Each row is a point on a landscape with many valleys, with its height.
A ball rolls from a point to the lowest of its 2 nearest points, and stops where none of them is lower. Distance is the straight distance between rows; heights are no part of it.
Nad height 343: [ 89 106  99  81  83 118  79  66 100  52 108  84  88 122  90 102  98 127
 109 115 109]
tus height 732: [ 89 130 108 101  68 119  95  88  90 106 121  95 117  86 104  72  81 130
 125 105  91]
dafez height 460: [113  95  80  70  83 138 127  91  76 104 130 107  92 108 104  95  96  97
 112 100 104]
Molim height 391: [102  93 122  96  93 113  89 112 113  98  67 121 118 107 108 141  98  91
  82 105  85]
zar height 508: [124 106 105  94  73 110 114 106  81 114 119 100 119  97  93 121 109  74
  91  68  94]
Rubu height 412: [103 122 110  99  78 118  98 101  98  49  85  92 118  99  80 127 100  68
 111  93 100]
zef height 432: [ 88 122  69 104 125 111  84 101  86 101 112 122 108 104 105 118  98 107
  81  91 105]
paz height 627: [ 90 101  56 115 109 122 128  77  87 118 108 115 112  89 102  81 135 112
 115 102  86]
ridez height 442: [ 93 113  92 104  93 133 123  83  89  78  78  90 123 101  99 128 110  57
 119  85  90]
punis height 274: [ 88 106 107  98  85 115  86  76 101  81 122 119  75 135  94  84 112 138
 105 118 105]
verer height 548: [108  86  94 106  84 100 124 110 101 118 124 107  89  99 111 101 135  79
  92  69  90]
Savu height 558: [121  72 137  79 103  85  89 131 135 103  91 107  83 111 116  78 102 126
 138 137  74]
nafu height 66: [ 96 113 102 129 117 109  91 115 107 104  86  81 121  67  93 108 108  89
  78  83  88]
tig height 232: [ 85 105 100 120 138  93  97 123 113 113 108 109 102  83 104 112 105  89
  75 107  84]
bava height 393: [116  68 136  75  81  73 124 125 114  95 115 103  86 110 126 103  93 114
 106 109  81]
gol height 299: [ 97 123 121 102  86  77 122 102  91 113  85 118 112  91  88 101  83  73
 102  85 131]
libam height 673: [107  80 110  99 131 122  69 121 105  97 114 102  79  90 112 100  97 113
  96 118  78]
Sofe height 793: [ 95  94  72 111 134 118 118  61  73 106 127  65 100  70  75  85 107 115
  96  93  96]
zopep height 569: [117  97  94  81  95 136  78  78  69  93 146  96  95 103  76 106 114 122
  85  86 107]
Mekiv height 296: [119  94 121 102  91 112  89 108  92 104  72 116 118  88  90 134 110  86
  79  73 114]
lig height 834: [107  71  66 124 116 118 125  71 100 112  66  80 113  66  91 106 125  76
  81  88  97]
Pevu height 218: [ 95 119 128 111 104  91  79 129 102 104  96  81 119  71  91  93  80  98
  89  99  96]
dozod height 402: [115 116 141  85  74 113  88  91  52  81 105 105 119  89  74 121 100  76
 114 101 111]
lam height 514: [104  86  89  92 112  97  84 124 140 124  85 120  98  93 101 105  87 117
  72 129 114]
bano height 341: [ 84 112  82 117 138  64  86 121 133 121 104 102  93  84 105  83  91  92
  80 120  94]
Torek height 568: [ 72 111 116 112 105  74 125  95  91 113 117 108  82 114 120  70 106  94
 132  97  86]
Ziv height 300: [118  92 130  91  85  57  92 125 110 109  70 124 110 119 115 140  89 106
  80  82 108]
fekan height 633: [108  82 129 118  98  91  93  93 103  89  87  60  97  83  99 101 111  57
  88  77  97]
keni height 704: [ 97 114  97 106  91 117  76 100  93 112 106 118 106 109 124  72  87 147
 131 116  76]
Suvuf height 152: [109  96 145  99 104  72  78 118 103  99  75 115 107  92  89 122  87  83
  79  90 116]
karek height 262: [ 98 125  79  79  83 116 101 104  87  95  94 108 108 103 110 117  61  91
  92 103 118]
rati height 392: [108 103  98  78  99 133 137 115  94  85 134 122  89  91 120 100  90  92
 122 115  77]
Regav height 813: [107  80  72 107 125 131 128  80  79 120 108  81 108  68  81  99 129  93
  92  87  96]
Katug height 337: [ 87 126 105 108  79  96  89 101 114  71  86  93 103 113  97  72  94 111
 132 114  99]
Dube height 288: [ 94  75 136  87  92  82 119  81  99 124 101 123  84 117 103 114 100  87
  86 108 111]
mize height 326: [ 90 110 127 110 107  67  80 107 114 135 100  91 102  95  94  94  80  97
  82 105 118]
luto height 359: [104 121 141  93  84 100 107 113  77  83  85 121 120  88  83 111  80  91
 119 106 116]
gisur height 462: [ 88 109 110 110 121 104  61 109 106  96  63 110 118 115 116 127 101 102
 100 108  91]
divin height 506: [113 104  84  87  70 143 132  82 102 114 137  92 110  90  77 102 107  94
  91 103 105]
Zevar height 651: [101  74  73 103 115 114  88  73  97  97  85  75  96  99  94 120 113 108
  73  93 109]
Metap height 297: [117  80 126  84  83  83 103 105 107 127  70 106 107  88 113 123  72  74
  76 101 116]
fopat height 290: [ 99  81  88  84  96 110 120 134 102  84 115 102  84 111 143  92  89  96
 120 104  71]
puv height 632: [116  83 114  90 111  95  85 117 128 107 110 110  71 112 115  56  82 130
 124 140  98]
nek height 146: [ 98  89 112  89 121  52  88 129 122 122 102 108  94 116 136  96  92 118
 117 111  68]
kedan height 529: [104 100  87 102 109 104  81 139 112  77  60 117 108 118 119 110 103 106
 118 109  95]
mesiv height 581: [ 92  98 110 107  75  95  86 122 122  80 101  95  97 116 107 116 128  95
  89  78  76]
nir height 662: [110  97 104  95  75  94  87 123 112 104  92 135 104 121 124  81 103 148
 126 105  85]
Ruzep height 266: [ 97 101 121  95  88  86 100 123 125  83  89  86  92 103 110  83  85  88
 126 114  98]
Muliz height 287: [107 109  75 115 103  80  83 132 123 107  76  95 116  98  99  90  98 104
  84  95 112]
nedal height 464: [104  94 122 103 108 121 114  69  69  67 100  72 107  84  67  90 121  88
 127  89 106]
lusig height 494: [ 96  85  74 110 125  89 110  91 103 103  90 120  78 106  94  79 107  95
  90 123 130]
dukag height 472: [124  98  96  98  87 118 131  99  86 105  83 103 123 104 102 129 116  50
 111  67  99]
lefik height 602: [113  87 116  89 111  96  84 137 129 112 119 116  92  96 111 102  89 122
  71 115  87]
zab height 549: [ 79 102  62 111 145  96 103  72 101  88  86 102  84  89  90  90  91 104
  95 137 115]
rata height 94: [110  96  77  89  83  96 104  87  82 113  83  90 104 107 104 108  80  87
  91  77 129]
gure height 614: [ 84 117  81 112 100 112 137  77  96  98 108 118  97 103  90  78 111  98
 120 118 104]
funa height 401: [112 103  88 101 119  62  67 136 148 133  90  88 101  96 101  80  91 101
  95 106 110]
Dok height 289: [ 96  95 133  84 100  59 100 115  88 104 125 104  81 120 138 102  79 109
 119 109  73]
kon height 606: [ 85 113 123  89  70  81 117 103 109 100 107 105 102 123 112 119 102  90
 100  80  76]
zam height 607: [ 98  88 135 105  71  79  98 114 121  74  88  63  90 104 100 101 122  69
 105  85  82]
mut height 495: [112  93  88 106  80  98  60 109 118 100  84  63 106 101  84  70 111 139
 101  97 105]
sazo height 712: [ 76 103  46 104 137  74  99  54  80  98  93  57  91  95  93 105  84 104
  89  94  98]
fof height 233: [100 114 100  91  62  97 117  78  83  99  95 113 113 124  92 108  97  75
 112  78 123]
rovop height 697: [112  85 104  99 126 105  82 124 101  96 128 126  67 115 131  80  86 124
 112 128  82]
mar height 435: [108 104 121  97 100 126  94  56  66  81  93  93 109  99  62 122 109  80
 107  93 118]
lasu height 752: [102 113 102  95  75 112  93  77  58 103 117  68 119  92  87  82  87 126
 117  88 103]
pata height 550: [ 95 103  96 113  72 102  84 103 115 106  98  83 108 107  90  89 131 119
  91  75  99]
bofaf height 589: [ 89 118  66 117 125 113 109  75 101  86 115 103  92  94  93  69  98 131
 114 127 102]
toka height 381: [ 91 127 109 106  88 109  88 110 100  44  99 104 103 119  86  99 116  91
 122  97 106]
Meru height 156: [ 92  85 113  96  85 108 102  80  88 113 114 111  84 117  96  95 116 117
  99  99 107]
zud height 418: [ 93  91 101  98 121  75  73  93 131 140  82 106  91  97 100 105  82  93
  67 129 122]
pip height 687: [ 84  92  67 114 125  77  75  59 101 109  77  80  93 110  97 109 103 101
  78  93 110]
zuf height 329: [ 99 125  74 106  96 120 109 116 107 119 100  92 129  62 101  81  83 110
  86 106  96]
nipu height 481: [121  80 144  83  81  75  91 133 128 100 108 102 106 101 110  96  99 138
 113 118  67]
Tepez height 425: [ 98  84  98 108 105  73 132 101 117 112  91 104  83  89  97  96 100  73
  83 103 124]
labiz height 363: [105  79 124 100  98  88 120  79  88 113 106  97  72  97  94 101 102  66
  92  84 129]
bel height 599: [119  90  94  85 105  92  96 149 114  80  86 134  88 122 121  96  88 127
 124 118  91]
volep height 535: [ 84  87 128 117 127  94 126  93  96 103 117 113  71  99 101  85 122  89
 116 112  89]
duv height 497: [ 82 102 113 120 132 115 117  80  69  94 101  92  95  92  92  91 121  80
 127  92 100]
nibob height 127: [107  87 107  92  95  94 107 130  90  87 105  84  86  94 119  86  96  77
 118  92  89]
dorik height 404: [119  92 110 103  85  64 102 102  97 122  88 130  95 121  98 121 105  88
  72  65 124]
riv height 357: [ 90 127  95  96 101 118  82 114 104  81 111 119 108  96 103 117  80 106
  88 116 105]
vos height 609: [101  86  68  85 109 132  94  52  90  93 125  77  89 105  81 117 103 122
  76  96 105]
vava height 772: [ 82 103  92 102  99 110 105  64  81 100 113  69 102  91  76  86  81 118
 100 103 116]
Fep height 665: [ 93  79 121 100 121  95  78  97 107 106  71  71  97  85 110 109  88  69
  99 109  97]
Dovak height 370: [ 88  92  83 107 138  91  87 109  91 115  99 131  87 111 115 127 104  97
  74 108 104]
vuv height 361: [104  94 110 104  81  81 140  81 104 130 102 140  96 111  81 110 113  87
  83  86 126]
fubi height 730: [ 81 116  40  95 123  92 113  50  74  81 129  78  85 110  93  97  97 116
 101  95  97]
vetuv height 591: [ 98  97  75 115 111 108 118 109  99 120 127 118  87  90 114  88 124 112
  86 100  82]
tiz height 410: [101  84  95  92  80 113  79  89 111  69  98  59  95 105  90  86 100 113
  98 107 106]
soziv height 238: [ 99 141  50 112 101 122 111 102  91  89 103  81 132  76  83  93  89 111
 108  85  96]
lag height 133: [101 130  49 114 101  98 101 112 103  88  72  92 129  95  86  88  89 112
  99  84 125]
goro height 590: [ 72 122 109 104  92  84 124 108 104 100 101 105 109 118 134  95  91  92
 136  98  71]
Lisib height 536: [124 105  82 100  87 134 102  85  92 109 135  88 113  88  60 105 136 104
  77  81 112]

Where does a ball stop that starts at each point below?
rovop -> nek
libam -> nafu
vetuv -> nibob
Regav -> Suvuf
Torek -> rata
pip -> nibob

For each start below, name every point that the ball comes to, in order.
goro -> Torek volep duv nedal mar dozod luto gol fof rata
sazo -> pip Zevar vos zopep Lisib divin dafez rati fopat nibob
paz -> vetuv verer zar dukag ridez Rubu toka Katug Ruzep nibob
lig -> Zevar vos zopep Lisib divin dafez rati fopat nibob
